Points, in no order, along strands that fork, close into loops and pass close to each other.
Two points are linked if the straight distance between their rows is under 24.7. Some points are linked to none.
fosu: [ 13  15  -5   2 -18  14   1  22]
kir: [ -4   2 -13  29 -18  21  -9 -18]
kines: [ -7  14  -3  -7 -22   6   8  -1]
talu: [-18   3  12   1 -23  -8  14  -4]
kemil: [  1  12  -9   4   1  11 -33  10]
Peb: [ 14  17 -14   5 -19  17   0  13]
bubon: [-14 -23  -1 -12  23  22   1  -7]
lum: [ -2  15 -19   3 -16  10  10 -25]
Suz: [ -4 -18  -4  -9  28  26  -7  -9]
gogel: [-15 -33   6 -15  20   0  13  -2]
buko: [  2 -10  -1  -7  31  20 -17  -2]
pov: [  1   4  26  10   9   5  16 -22]
Sapog: [-14   1  18   4 -15   1  20 -14]
moseg: [ -5   9 -14  21 -20  18 -20  -6]
gaso: [ -7 -30  10 -16  27 -11   8   3]
lub: [ -4 -15   7  -4   7 -40 -19  16]
zoni: [ -7   5   5 -20  16 -11 -15  12]
Gom: [  2 -24   6  -7  16 -45 -18   9]
Rak: [ 13   9 -10  17 -13  22  19 -14]
bamam: [ -3  -7  18  15 -23  -2  23  10]
fov: [  7  18 -33   5 -15   8  -4  -8]
fuvi: [  2  18 -25   1 -17   9   5 -15]
Fop: [  1   1 -10  32  -8  21  -2 -27]
Vimun: [ 4  1 20 18 -9 16 20 -9]
ruva: [  1  -5  22  19 -13   9  22   0]
Kol: [-12   1   7 -23  15 -23 -14  11]
rupul: [ -3 -42   5 -10  21 -23  12  -2]
vesa: [ 14  13 -17  15 -21  22  10  -2]
pasi: [  3   0  -4  -7  26  14 -26   3]
Muzom: [-12  -6   6  -4  -5 -34 -18  17]
Nake: [ -3 -13  10 -23  29  -9   1   9]
Zep: [-14   6  10  -1 -11   5  16 -25]
num: [  4  -4   7  -9  -8 -34   1  28]
tudod: [ -3  17  -4 -11 -20  -1   5  10]
vap: [ 11   1  -7  31  14  14   3 -34]
Duvar: [  7   0 -16  32   0  18   7 -30]
Dila: [ 13 -21  11  -6  19 -28  -1  24]
tov: [  5  -3   7 -25  28   0   3  10]
fufem: [  4  19  -2 -16 -14  -2   6  20]
bosal: [ 12  20 -34  -2  -3   8 -14   1]
Tetu: [  5  13   4 -18  -3 -10  -1  26]
zopib: [ -2   1   6  -7 -18 -25   7  24]
gulal: [ -4   1   8   1 -24 -16  13  22]
somun: [  2  15  -4 -21   9  -2 -15  11]
Vosef: [-13  14  -9   0 -16   4 -16  -5]
Bibof: [  2   9 -18  10  -4  10  16 -35]
pef: [ 10  20 -23  -9   2   9 -18   5]
kege: [  6   7  -3  10   6  11  15 -36]
tuvuk: [  8   2   1 -24  28   9  -4   7]
lerun: [  3   1   7 -16   5 -22  -3  27]
Dimil: [-22  -3  10   2 -24 -17   4   3]
viton: [  0  12 -14  15 -11  13 -31   5]
sur: [10  8  2  2 -8  4 -8 33]
zed: [-20  -2   6   1 -18 -27 -10  13]
tilon: [-17 -28   2 -16  22  13   8  -4]
timo: [  4   6   4  13 -16  19  17 -11]
kabo: [  8 -34   8  -4  21 -39  -8   4]
Vefe: [  7  18 -14 -16   5   5 -17   7]
femot: [  8 -40   8  -5  22 -30   4   3]
tizi: [ -4  -4  32  13   5   0  17 -16]
dused: [ 17   8   2  24  22   7   0 -32]
vil: [ -3  -3  13   8 -27  -9  19  18]
buda: [  5   6  -9  -2  17  13 -31   7]
deda: [  4   8  12   9   6  10  15 -29]

A fork is a point with three links, a tip a point with one. Leave the first point through the second and follow the links. Name the first fork or tip that comes.
kir, Fop -> dused
fov, bosal -> Kol
ruva, Vimun -> sur
buda, pasi -> gaso
lum, Bibof -> tizi
num, lerun -> kines
Muzom, zed -> Zep

A tip is a point with one link. Name the tips that can be reached along the links from each point below, in the order of the rows.
num -> kines, sur
moseg -> Zep, tuvuk, dused
Vefe -> Kol, tizi

Name the points in between on the shortest way along the links from the first point to the second, in order.
bamam, zopib -> vil, gulal
Sapog, Gom -> talu, Dimil, zed, Muzom, lub
sur, ruva -> fosu, Peb, vesa, Rak, timo, Vimun
rupul, lub -> femot, kabo, Gom
